Points, in no order, along strands that fork, close into loops and pass close to each other.
(in the rows, 128 means zero)
Points whose rows are less than 146 apart are linked; no others are. Some points are linked to none.
(1540): [ 91 176 106 111 116 131 143 102 133 126 153 132 123 141 104 154 147 108
 139 111  62 143  46 148 183 155 157 128 154 134 103 146  93 178 109 119
 121]
(878): [166 164 122 115  93 127 114 119  92 134  77 100 133 191 125 115 129 155
  95 121 141 138 147 111 234 100 146  48 184 113 111 105 132 163 141 196
 185]
(236): [114 127 100 139 143 111 164 123 100 167 113 132 155 172  87 166 158 129
 106 164 143 154 105  78 165 118 125 106 214 150 132 142 101 130  92 113
 132]
(230): [131 137 187 127 139 121  95 115 156 133 100  91 124  99 146  98  73 154
 131 102 100  99 121 149 174 131 216 102  88 102 139 113 138 130 144 137
 120]
(1191): [108 100 165 130 145 137 187  93 167 166 129 133 164 101 120  94 157 108
 147 111 125 106 128 147  48 109 114 157 122 124 172  93 143 142 122 116
 127]
(1427): [ 87 124 142 148 153 115 157  94 125 115  93 133 111 137 109 188 167 175
 117 115 135 156  88 152  94  92  84  95  83 133 113  86  74 143 123 106
 127]
(1215): [ 92 119 141 176 135  93 129 109  95 134 118 143 153 113 111 156 161 139
  96 112 143 190 135  84 107  74 128  63 137 126 139 108 112 143 128 127
 111]
(1315): [139 122 139 114 127 131 111 131 172 116 135  90 125 113 162 114  96 135
 103  89 104  99 145 133 193 166 214 137  98  88 137 147 153  90 177 163
 122]
(265): [127 125 162 167 172 105 149 135 160 174 111 114 170 125 126 118 120 159
 101 127 101 147 153  94 102 121 171 102 120 111 118 119 130  83 164 125
  91]
(1568): [ 98  85 105 117 135 108 169 123 123 104 137 119 105 183 103 172 169 119
 117 113 157 149  74 178 114 103  73 160 120 160 148  97 104 104 111  88
 130]
(1070): [121  68 114 165 144 126 122 117  96 138 125 143  85 159 146 118 173  90
 101  89 183 145 158 129 138  85 125 112  77 147 174 121 142 117 118 153
 138]
(590): [156 105 153 197 103  97 141 162  67 156  84  78 176 173 144 107 112 126
 104 118 162 141 154  98 127 113  86 133 140 171 162  94 157  90 103 111
 127]
(141): [103 110 163 107 161 131 101 120 185 111  96 131 131  96 122 111 155 170
 128 104 162 119 166 141  30 102  79 125  49 103 136 113 127 136 151 136
 127]
(34): [ 74 139  98 130 119 119 121 168 151  65 153 202  84 108 131 165 138 122
 119 131 118 122 123 160 122 152 150 122 103  88  99 180 128 155 160 141
 133]
(649): [123 114 118 197 131  52  97 146  75 122 153 108 158 119 176 110 125  89
 119 124 154 152 177 108 133 161 122 158  85 154 133 112 141 100 144 163
  85]
(1101): [113  86  76 124 118 113 143 138 156 151 159 155 122 167  90 159 174  83
 148 112 142 152 155 138 161 136 169 118 144 112 147 156 160  86 148 125
 115]
(758): [131 110 102 187 133  72 179 150  76 159 103 136 180 148  99 162 143 114
 115 145 159 155 130  78 109 130  77 136 195 159 114 130 123 110 100 104
 126]
(767): [175 112 141 127 145 189 106 147 102 129 104  68  77 181  92 130 126 162
 130 166 137 134 102 152 111  91  58 120 120 180 136 126  96 135  89 110
 160]
(213): [124 144 113 134 136 133 152 122 146 141 124 141 152  54 128  90 136  95
 162 130 101 106 130 116  71 127 132 147 108  98 136 107 152 155 116 122
 111]
(1471): [173 126  90 140 144 167 124 148 179 131 140 103 130 117 147 112 130  82
 129 119 111 110 167 128 159 169 187 105 125  80 119 156 181 104 167 152
 129]
(1551): [114 146 110 190 145  96 149 158  63 141 152  78 174 187 106 161 188 100
 108 136 148 171  92  95 145 151  67 136 140 190 150 124 152 125 107 123
 127]
(225): [153 121 120  96 118 152 119 119 137 141 208 103  74 144 135 112 136  98
 160 131 113 126 114 169  94 119 111 194 120 158 152 140 125  99 143 112
 138]
(1177): [110 158  90  64 121 173 118  80  91 145 127  73 136 184  78 130 184 110
 144 136 125 148 124 112 206 146 139  74 155 149 148 117 133 169 107 183
 119]
(637): [136 122 153 119 149 118 168 144 158  88  97 163 159  87 131 132  92 104
 153 204 111 118 120 109  95 135  78 159 152 105  90 115  83 107  99 113
 133]
(1102): [112 100 138 135 117 111 159 112 133 140  95 192 155 108 104 124 118 112
 145  94 129 117 163 154 109 106 133 108 129 136 163 109  98 116  79  87
 121]
(1219): [121 148 119 145 125 120 133 130 106 142 200 139 141 102 186 140 128 124
 139 112 156 178 124 106 129 132 182 150 174 120 138 152 176 127 140 118
 140]
(924): [155  76 138 204 121  91 178 169  76 120 105 129 155 177 148 147 127 107
  94 133 172 101 167 104 113 103  41 141 124 159 154 118 155 108  79  93
 150]
(1458): [135 169 123 187 123  80  99 126  79 121  97 149 167  71 145  99 100 124
  95 147 149 162 215  60 162 101 165  79 144 129 112 103 183 152 154 166
 148]
(348): [143 175 153  74  98 161  95 110  70 110 139 135  58 160 131 119  92 178
 128 147 107 121  68 154 150 142 107 105 131 157 121 100  78 198  91 113
 133]
(1272): [149 142 111  79 104 199 103 121 153 118 171 106 104 158  94 121 147 138
 121 153 112 111 102 135 131 153  90 163 176  92  96 190 143 179 132 122
 177]
(218): [ 93 135 182 108 134 123 133 122 175 105  81 190 167  56 127 167 110 196
  98 137 120 154 162  90  97  95 123 108 106  55 123 131  70 118 131 101
 124]
(1225): [120 174  87  76  93 138 126  95 102 126 123  95 162 114 129 139 155 110
 168 113 111 140 109  97 153 160 166 130 149 114 115 138 128 123 129 170
  96]
(1270): [106 118 186 153 143 113 190  97 176 148  88 159 140 125 110 105 155 128
 129 126  99 112 105 189  65 103 117 156 100 141 182  76  77 133 118  80
  97]
(1450): [111 163 157  72  95 159  96 154 139  51  53 143 135  88 146 163  56 189
 116 130 123  97 143 127 168 166 136 104 133  82  79 158 120 171 163 112
 154]
(13): [136  82 124 185 127  86 146 171  65 140 133 147 156 114 157  87 119  82
 150 129 155 107 165 105  92 141  98 183  91 162 141 127 158 116 114 144
  92]
(739): [154  59  93 156 124 142 133 140 111 198 129 129  99 181 131  74 168  88
 128  83 150 139 173 127 116 104 151 117  79 142 183 117 172 123 122 120
 104]
(987): [136 103 107 119 104 115 151 128 163 150 126 113 127 151  82 128 157  89
 158 109 117 152 142 124 119 149 138 142 131 116 116 122 146  52 145 123
  93]
(909): [138 126 122 190 167  84 102 156  84  71 100 129 120 131 158  99  66 118
 114 158 148  69 134 148 160 136  97 109 108 110 103  75 129 125 141 171
 127]
(1197): [150 108 135 127  99 139 124 111 110 187 177 144 137 105 141 134 153 181
 135 113 166 184 159  87  70 102 151 137 174 166 176 143 148 124 120 115
 127]
(1241): [148 109 158 157 149  98 130 129 119 104 141  73 147 129 172 130 101 154
 107 117 159 130 104 125  88 112  88 157 112 151 125  95 101 103 137 122
 108]
(1590): [114 170  83  61 118 142 110 132 110 118  82 140 146 137  29 127 184 125
 139 171 100 118  92 112 158 175  79 121 150 137 127 132  92 165 101 131
 118]
(38): [121  92 137  96 131 138  77  89 125 121 171  96  44 151 186 141 144 148
 133  80 165 135 122 158 132  84 139 141  51 133 148 122 106  98 167 147
 123]
(830): [170  95 117 158 128 118 139 151 117 126  71 134 139 186 107 128  86 118
 131 150 159  98 160 139 164 140  86 121 143 131 125 102 135  63 118 126
 113]
(193): [106 123 142 121 147  89 133 124 104 114 125 111 138 154 121 176 131 139
 102 117 153 138  75 134 106 103  83 120 123 148 119  88  99 100 132 107
 122]
(201): [103 152  75 139 128 146 133 132 165 114 131 151 114 119  51 143 180  88
 143 123  67 125  80 149 123 162 125 140 106  90  87 181 151 168 136 107
 146]
(994): [ 84 115 193 106 160  94 120 131 189 117 133 125 154 101 144  97 123 149
 120  88 117 110 129 117  89 141 160 179  92  96 163 124 149 101 167 150
 111]
(942): [104 164  96 101 137 141 149 149 178 130 155 133 130 113  71 136 163 107
 144 168  69 150  86  96 123 151 113 161 167 121 103 195 150 161 138 119
 146]
(1049): [163 101  92  88 104 143 129 132 104 150 209 123  76 169 140 140 124  95
 152 149 140 131 109 165 156 131 111 173 174 158 157 159 115 125  90 117
 138]
(1372): [140 112  90 145 194 158 157 109 144 113 194  93  53 193 104 127 147  97
 112 155 127 125  86 207 118 119  90 141 120 145 129 137 142 161 122 107
 169]
(283): [141 114  88  73  50 128 139 136 167 163 145 148 145 130 104 137 146  67
 172 132 107 118 148 126 114 153 147 179 172 126 128 189 164  96 121  95
 146]
(1079): [125 148 115 155 135 149 154 107 105 172 114 109 161 104 128 111 155 134
 121 118 138 161 135  80 120  93 133  68 175 137 127 117 186 171 102 128
 161]
(769): [146  97 100 192 170 118 119 175 148 151 159 149  78 153 108 144 114 114
 135 195 143 150 157 144 134 144 142 100 102 119 115 155 147 107 159 142
 102]
(279): [155 138 111 134 134 167  92 122 126 102 151 134  60 142 114 131 113  88
 149 147  80  65 108 208 182 165 120 145  96 135 117 140 113 149 127 120
 133]
(266): [127 130 163 126 126 152 122 134 127 152 169 131 114  82 166  98 114 187
 101 125 144 162 159  64  74  96 177 114 149 149 150 144 164 135 140 126
 131]
(1277): [150 105 123 126 108 165 111 145 161 136  90 177 118  92  95 118 121 117
 144 104 124  99 187 129 112 109 135  93 113 110 147 131 135 129 117 111
 140]
(333): [128 156 136 125 131 166 127 125 149 139 127 137 138  75 139 155 142 187
 110 128 120 163 124  68  87  92 152 101 149 108 111 157 138 151 143 121
 152]
(1297): [124 135 106 105 133 139  91 131  81 107  84 146  99 132  71 121 130 138
 135 161 130 110  98 132 146 143  85  98 144 141 126 114  91 165  96 142
 126]
(523): [157 105 113 133 113  93 133 155  95 125 173 150 115 103 173  93  94  66
 177 159 149  97 135 131 101 134 106 184 108 177 118 122 127  99  98 137
 117]
(254): [128 151 119 128 164 115 108 148 133  61  82 135 137 106 130  99  73 135
 139 153 132  61 123 145 157 155 137 103 115  91  61  92 112 158 138 156
 130]
(995): [ 91 117 194 111 145 134 126 151 190 104 117 180 139  43 133 142  94 206
 108 126 153  95 179 121  89 112 128 131  99  88 140 151  85 116 137 102
 151]
(1146): [164 110  78 155 158 157 114 167 158 140 148 117  88 148 131 129 105  97
 135 150 133 149 180 118 155 176 163 134 125  95 113 208 172 112 163 161
 107]
(1035): [100 144 107 142 127 101 113 137 116  70 163 205 103  81 152 148 117 124
 101  98 119 112 127 157 158 125 169  81  85 120 117 142 125 175 134 134
 128]
(819): [150 160 121 105 156 202  82 159 166  97 111 120  83 160 119 116 117 147
 113 142 147 102 122 134 115 142  79  91 133  68  88 138 135 163 165 146
 176]
(1406): [157 163 109  81 134 223  72 134 166 115 152  94  67 177 115  95 144 148
  82 145 145  97 125 132 116 128  57 140 172  94 105 149 122 207 136 134
 195]
(276): [117 134  88  71  96 131 116  99 117 141 129 105 131 143  67 147 166 106
 189 127 103 129  84 146 153 144 110 151 125 166 122 112  77 100  97 133
 110]
(152): [133 142 123  71 113 107 125 184 154  91 100 183 141 112  93 149  96 117
 157 182 124 131 141  95  87 146  62 175 179  96  70 151  95 109 114 123
 148]
(64): [107 155 145  87 141 152 139 121 160  96 137 150 108  55 168 156 131 181
 122 119 129 110 121 114  75 105 106 119 139  97 104 168 139 175 136  99
 171]
(143): [143 142 116  67  81 135 100 118 108 101 130 131  98 127 130 127 105 117
 192 146  97  94  98 158 150 172 121 162 148 163 124 122  98 110 103 132
 108]
(1011): [109 113 133 189 147  73 153 118 112 178 125 130 164 153 130 117 160 119
  87 105 133 179 154  71 128 107 147  99 132 128 139 109 145 104 161 123
  94]
(774): [172 125 162 113  90 168 104 133 169 143  94 142 116 116  98 129 118 152
 156 120 121 106 192 125 112 124 140 135 149 107 143 157 104  84 152 101
 136]
(1323): [120  94 139 200 126 114 163 136 110 189 129 133 134 173 119  87 160 111
 122  95 133 158 131 136  85 118 138 131  85 171 174 118 144 141 109 117
  92]
(1619): [158  92 202 180 124 108 142 144  85 181 121  80 187 174 172 102  95 140
 121 104 126 118 137 116 111 114 127 157 143 193 177 102 131  99  99  94
  97]
(1565): [125 115 152 121 132  91 124 134 142 157  84 122 186 123 145 106 108 157
 140 146  94 161 140  85 104 149 169 146 121 122 127 133  99  62 146 130
  64]
(1057): [152  74 124 201 154  99 164 158 185 158 148 160 100 177 106 135 129 130
 128 150 128 131 153 174 123 128 149 130 100 126 142 147 130  71 159 104
 102]
(1139): [129 123 115  87 126 148 112 159  67 124 100 126  68 193  87 130 130 143
 127 181 137 110  81 134 130 118  36 126 122 164 147 103  97 159  71 140
 140]
(1360): [155  73 114  83 124 182 144 106 164 129 154 103  85 174 111 152 150 138
 117 133 156 126 159 160  99 104  64 171 170 125 144 139 137  87 153  84
 175]
(1230): [103 115 127 157 114  79 140 141  90  89 164 188 130  83 163 136  94  84
 128  69 144 102 129 159 148 115 164 107 116 122 149 108 131 132  98 128
 107]
(95): [123 152 120 120 111 132 173 109  98 182 111 125 175 139 114 148 152 110
 113 123 108 170 114  65 185 117 181  72 207 126 140 141 106 156  93 122
 142]
(1559): [ 52 124 157 151 146  64 139 107 163  97 150 155 158  77 142 136 132 156
  98  98 131 159 108 113  74  78 121 116  85 129 109 104  79 116 170 129
 112]
(89): [111 133 161 110  81 153 155  96 178 116 187 170  92  97 150 191 137 166
 120  76  92 141 103 173 107 102 172 145 121 145 151 162 107 138 121  72
 160]
(555): [126 179 105 171 113  78 103 111  61 117 174 145 151 106 187 105  93  98
 137 140 124 126 132 128 185 168 188 137 147 152 124 103 132 130 121 162
  91]
(892): [120 169 101 140 143 112 140 137 136 136 153 117 131 152 123 160 141 123
 112 153  93 171  97 100 139 152 174 101 164  87  79 171 132 112 187 138
 101]
(770): [143 121 148 190 141  77  81 139  77  84  83 126 149  96 165  72  79 102
  97 130 146 102 186 116 158 115 111 101  68 134 113  76 156 114 144 188
 131]
(947): [120 157 114 178 160 102 111 151 146  90 183 144 127  96 141 153 109 156
 105 153 116 178 106 104 128 124 181  95 137 100  92 175 122 161 180 145
 114]
(256): [134 151 152  89 129 137  70 158 200  71  53 139 113  87 142 170  67 173
 118 130 117  46 156 150 133 143  99 141 112  69  90 147 129 144 147 123
 167]
(1005): [156 139 138 143 117 115 109 124  53 145 102  74 136 143 161  84 111 114
 119 149 186 124 153  84 164 146 121 120 147 147 126  79 139 115 127 176
 135]
(16): [ 96 112 139 106  97 119 172  80 183  88 145 182 109 100 120 157 167 119
 130  76 129 117 118 190  83 103 148 142 109 110 152 142 121 121 134  81
 147]
(289): [134 161 120 103 136 141 119 170 150 102 123 152 127 139 100 131  99 128
 131 198 114 126 134 107 127 165 115 131 181 112  86 158 119 123 157 124
 116]
(1036): [159 180 117 130 132 168 111 143 103 143 188  94 105 120 186 105 107 143
 111 167 128 136 129  80 144 135 168 112 185 122 114 154 170 185 125 171
 172]
(1059): [155 104 135 100 134 176 123 146 144 121 161 124 110 103 172 130 105 144
 139 141 163 107 116 122 101 118 116 167 182 114 119 154 156 130 139 117
 155]
(477): [147 139  99 121 156 163 107 112 162 113 164 116  45 182  78 139 141 117
 112 158  82 125  80 213 183 147 113 133  99 138 128 156 122 167 129 117
 148]
(1305): [ 89 189 114  66 104 138 164  99  94 133  55 148 175 147  81 161 169 122
 131 145  71 143  86 108 196 151 153  81 175 101  92 125  80 147 112 129
 123]
(311): [114 158 174 145 147 125 159 104 152 152  84 171 127  88 109 138 113 167
 156 149 106 105 126 173  97  80 123  79  76 136 136 102  81 153  83  93
 108]
(375): [144 105 119 108 111 163 140 104 140 165 121  89 138 157 108 113 152 108
 147  83 111 150 112 134 147 127 169  98 122 130 149 113 134 100 116 106
 115]
(360): [123 151 102 122 144 131 153 116 160 160 132 100 156 132 110 161 157 134
 130 172  86 187  98  78 126 139 152 143 169 106 111 177 135 109 130 108
 115]
(1326): [113 118 129 134 176 140 169  97 142 111 183  92  86 156 146 141 135 120
 108  96 118 132  71 190 155 106 126 124 116 131 131 115 145 129 143 119
 155]
(367): [133  90 112 121 132 143 151 121 153 117 136 114  64 156  76 155 194 109
 138 103 136 136  94 191  85 123  58 187  65 172 150 109 109 122 131 101
 140]
(1418): [139 139 140 155 117 115 100 108 111 158 120  97 141 122 130 124 101 135
 131 112 106 151 110 142 203 130 217  75 113 144 132 108 125 133 137 137
  94]
(449): [141 173 119 133  92 121 143 108  81 139  99 103 163 145 146 122 136 138
 111 121 146 169 156  85 197 109 174  66 228 137 137 101 136 134 130 155
 164]
(1195): [132 132 192 101 117 147 116 143 184 104 138 143 127  44 130 113  91 161
 131 130 108  68 162 134  81 136 158 175 113  81 141 159 130 110 139 106
 173]
(500): [153  90 152 174 125  64 129 142  83 144 123 126 157 128 164 111  75 129
 101 134 189 123 183  98 116 124  99 144 160 166 151 105 153  82 134 111
 125]
(1175): [175 142 137 137 132 170 110 111  67 150  98  84 117 149 119 122  92 158
 161 179 111 133  64 131 133 123  82 131 133 210 139 118 100 140  81 122
 119]
(764): [112 161 104  65 100 146 109 104  96 134  70  95 146 165  94 146 157 148
 129 134 112 148  78 126 206 127 137  66 142 127 113 107  93 143 111 146
 106]
(943): [127 116  76  98 119 132 142 116 108 143 207 128 120 135 167 137 155  97
 125 122 165 135 115 126 159 140 145 146 175 137 134 141 138 115 115 134
 137]
(350): [ 95 164 118 103 128 113 107 166 157  71 150 160 115 119 162 175  71 165
  99 139 113 134 117 126 139 145 150 110 128  90  74 188 102 164 180 144
 135]
(801): [160  98 206 177 127 108 138 163 112 157 121  90 166 159 185  59  73 146
 138 100 117  92 104 146 102 141 119 181  81 168 171  87 140  90 113 120
  85]
(643): [146 114  94 105  82 157 126  94 162 163 128 127 113 127  67 128 145  61
 196 119  79  93 153 160 127 164 130 174 145 134 145 155 151 115  94  82
 147]
(1365): [130  79 126  94  90 134 131 112 160 118 176 137  72 142 128 115 170  76
 145  97 150 134 129 181  75 119 100 211  76 160 147 121 140 105 131 120
 142]
(833): [124 133 138 128 177 128 149 140 152  99  91 125 153  80 126 125 109 132
 148 152 141 109 123 118  53 111  50 166 108 107  85 111 115 108 136 128
 131]
(513): [105 158 108 136 125 140 168  84 115 159 121 103 185  55 139  95 126  93
 140 112 119 126 135  92 112 118 157 121 159 111 132 116 171 182  88 119
 143]
(634): [127 148 109 179 152 105 103 130  63 133  97 132 164  80 155  75 104  96
 120 110 131 121 177 109 165 130 167  85  96 144 122  94 170 138 137 186
 118]
(571): [126 117  73 112 174 125 157 147 126 178 152 101 147 220  57 120 151  87
  85 163 142 109  90 141 221 168 113 112 173 198 175 124 125 169  73 115
 152]
(437): [119  94 144 155 121 121 169 137 143 199 108 146 147 140  85  94 125 110
 141  87  92 133 157 128  79 117 155 106  99 164 198 107 116 138  96  91
 105]
(1538): [ 70 187 114  89  77 141 156  91  95  87  90 167 148 131 129 159 146 119
 119 132  66 140  66 118 177 169 145 121 172 120  80 167  82 170 119 136
 121]
(540): [170 146 114  81  96 164  98 108  67 144 105 102 126 150 125 107  95 135
 189 160 119 107  96 151 153 156  94 148 177 175 156 120  90 140  72 119
 128]
(1526): [ 90 129 168 114 153 144 154 135 204 100 143 174 111  48 144 177 134 177
  96 130 163 101 159 125  54  89  88 128  87  65 121 150 118 146 130 119
 179]
(23): [126 123 139 119 107 140 163 106 160 165 182 150 114 102 134 170 140 160
 141 126 121 163 116 127  79  95 155 146 169 152 157 157 140 120 124  77
 146]
(1006): [155 152 139 113 114 126 105 101 109 154  93  79 115 197 147 124 128 158
 123  93 121 139  97 167 248  92 148  54 135 123 100  67 126 157 141 185
 147]
(966): [137 109 188 186 144 108 124 153 118 144 113 111 166 116 165  40 100 141
 135 111 137  82 151 136  72 115 131 152  56 180 164  89 157 139 109 162
  84]
(840): [105 144 123 117 151 117 107 162 139  92  86 139 130 126 102 154 125 164
 118 171 107 184 136 103 130 135 126  89 159 101  88 146  69 120 165 132
 109]
(732): [ 99 162 135 114 154  95 120 153 160 104  76 174 162  71 128 159 112 166
 127 176  88 166 140  90  95  95 114 112 103  80  76 126  61 132 141 136
 118]
(917): [187  91 168 158 123 140 195 116 192 166 164 130 110 124 125 109 115 126
 141 160 126 103 154 164  74 122 119 168 137 119 157 147 158  92 120  81
 143]
(1363): [141  95 120 221 158  84 168 181 102 134 143 139 130 159 103 156 116 118
 103 164 148 130 110 122 118 116  53 153 148 150 141 127 138 102  87  91
 134]
(608): [138 106 113  95 134 168  90  93 112 121 160 105  77 135 163 102 156 103
 141  77 138 102 125 167 153 116 137 138  62 123 145 111 131 130 117 149
 110]
(548): [108 136  88 114 112 153 116 156 146  74 132 149 103 141 101 115 164 104
 118 124 122 107 106 135 133 167 122 126 113  67  88 159 155 184 161 159
 137]
(625): [103 161 134  46 132 130  81 156 134  64  78 125 131 127 148 135  75 176
 131 123 132  80 120 132 160 175 130 108 117  72  65 114 109 153 144 175
 123]
(1546): [150 120  97  78  65 175 130 140 148 130 133 139 137  84 143 123 128  93
 176 140 123 112 155 109 110 164 169 176 163 104 106 200 198 141 139 116
 142]
(39): [ 61 143 130 150 140  65 140  93 121 101 107 151 139 102 136 185 147 165
  89 106 129 180  89 123 125  76 124  69  92 119  95  95 100 150 145 124
 118]
(824): [117 124 150 117 136  91 177  83 118 138 132 115 189 116 155 144 102 114
 135 109 118 136  86 114 141 111 145 150 181 133 129  98 100  85 106  90
 124]
(707): [159 132 131 106 112 164 101 107 145  92 151 141  82  97 149 119 119 114
 148 116 113  64 119 179 135 130 138 151  83 116 117 128 133 126 130 141
 147]
(191): [125  76  75 113  99 128 108 130 125 141 155 152  76 182 102 167 158 131
 106 103 177 172 162 142 169 128 151 113 107 136 166 150 121  88 156 153
 100]
(993): [152  83 164 213 130  96 113 172  62 142 116 135 153 146 169  65 126 123
  99 116 136 121 178 115  91 110 113 160  48 179 148 109 162 115 113 148
  65]
(186): [110 145 130 100 154 135 140  84 167 105 126  87 118 132 132 151 170 140
 114  92 110 130  76 149 128 114 129 114 134  88  91 117 117 128 140 110
 140]
(1507): [130  97 100 143 127 128 111 154  96 132 139 141  98 172 146 147 143 137
  98 118 177 180 149 111 156 105 134  75 117 129 136 119 139 106 151 166
 123]
(1603): [115 149 118 166 105  55 124 126  72 137 156 146 195  88 167  95 109 111
 141 140 135 153 175  87 144 165 178 157 134 171 121 122 158 105 125 146
  67]
(1354): [152 137 121 171 118 123 110 106  82 146 148  89 115 166 154 121 123 104
 125 103 118 139  98 164 204 103 152  71 121 140 124  85 129 131 132 172
 135]
(636): [114 150 168 139 177 148 132 129 162 109  98 132 142  93 128 128 146 186
 135 147 169 116 122 124  11  97  34 132  82 125 103 113  97 161 124 128
 133]
(1508): [137  94 116 129 118 101 130 131 112 105 181 183  92 117 148 134  95  88
 142 111 143 112 152 176 134 125 116 151 105 154 147 115 133 102 111 126
 104]
(1149): [ 78  94 149 149 165  67 125 130 164 114 162 112 161 107 143 134 123 141
 106 114 143 138 117 110  56 122 108 171 100 122 126 109 125  94 149 128
 119]
(632): [127 115 181 135 119  80 152 114  96 149 117 122 176  94 145 120  97 152
 130 135  95 156 106  88  78 118 137 152 151 163 135 104  98  95 117 103
  87]
(232): [109 160 128 152 157 124 132 121 101 133  98 113 174  71 154 121 115 132
 110 139 152 151 168  42 126 119 163  81 162 119 100 115 179 165 153 147
 163]
(1129): [102 160  79 109 154 128 144 114 131 133 148  90 132 171  77 125 178  99
 168 133  92 126  53 181 183 168 121 128 129 162 109 129 106 147  94 139
  88]
(1330): [163 107 142 155 123 110  78 128  67 130 140  98 133 141 193  98  83 154
  91 119 191 149 186  80 147 124 141 139 142 148 165 100 155  80 139 164
 152]
(1379): [153 129 187  80 128 185  89 137 192  94  90 131 125  64 124 135  70 165
 130 106 133  39 171 149 125 146 119 160 107  77 134 133 141 131 129 112
 202]
(718): [132 167 119 125 112 113  97 110  30 118 166  99 125 139 190  83 116  86
 102 127 157 120 152 107 201 142 168 110 151 156 130  87 134 150 133 189
 123]
(1217): [163 133 140 115  67 184  78  91 153 141 110 121 108 121  80 124 143 103
 163  90  80  89 159 154 143 142 153 161 131 129 147 139 122  94 131  98
 128]
(1385): [115 151  70  99 133 161 116  99 117 124 135  96 132 177  95 127 202  76
 159 115 123 127 104 150 192 157 146  97  98 144 141 122 136 139 128 174
  95]
(260): [148 160 151  89 135 180  58 192 187  75  96 141  78 138 135 155  92 168
 108 149 171  80 161 131 119 134  97 138 121  77 114 167 108 159 154 144
 192]
(251): [ 84 114 204  78 166 132  95  98 168 127 105  98 133  90 140  88 133 187
 132 103 124 111 133 112  65 130 124 159  68  88 160  96 152 142 152 153
 130]
(1356): [102 150 116  85 110 167 121  72 145 141 110  82 153 126 111 142 199 118
 157  85  96 163  89 118 136 126 161 110 118 104 108 147 121 110 145 116
  98]
(1615): [137 153 109  92  79 142 111 142 118 138 132 131 151 108 157 110 122  97
 155 120 137 130 148  92 150 189 191 150 156 120  96 173 180 118 116 148
 107]
(459): [160  66 145 180 137 123 188 154 168 183 136 165 147 178 108 120 127 123
 120 148 151 120 152 165  84 115  97 147 135 123 167 136 159 101 122  93
 123]

How many points has the smallest loop of links through each point below? Write 0 if it is on no loop.
(1149) | 6
(1305) | 7
(360) | 8
(1323) | 19
(966) | 13
(1365) | 0
(1326) | 0

A fork is a point with three links, a tip a point with one. Leave the first point through the second and follow the links. Name the first fork or tip that comes.
(1615), (1546) | (1356)
(1418), (1354) | (590)
(513), (1079) | (256)
(1149), (994) | (995)
(909), (770) | (1270)
(1363), (758) | (917)
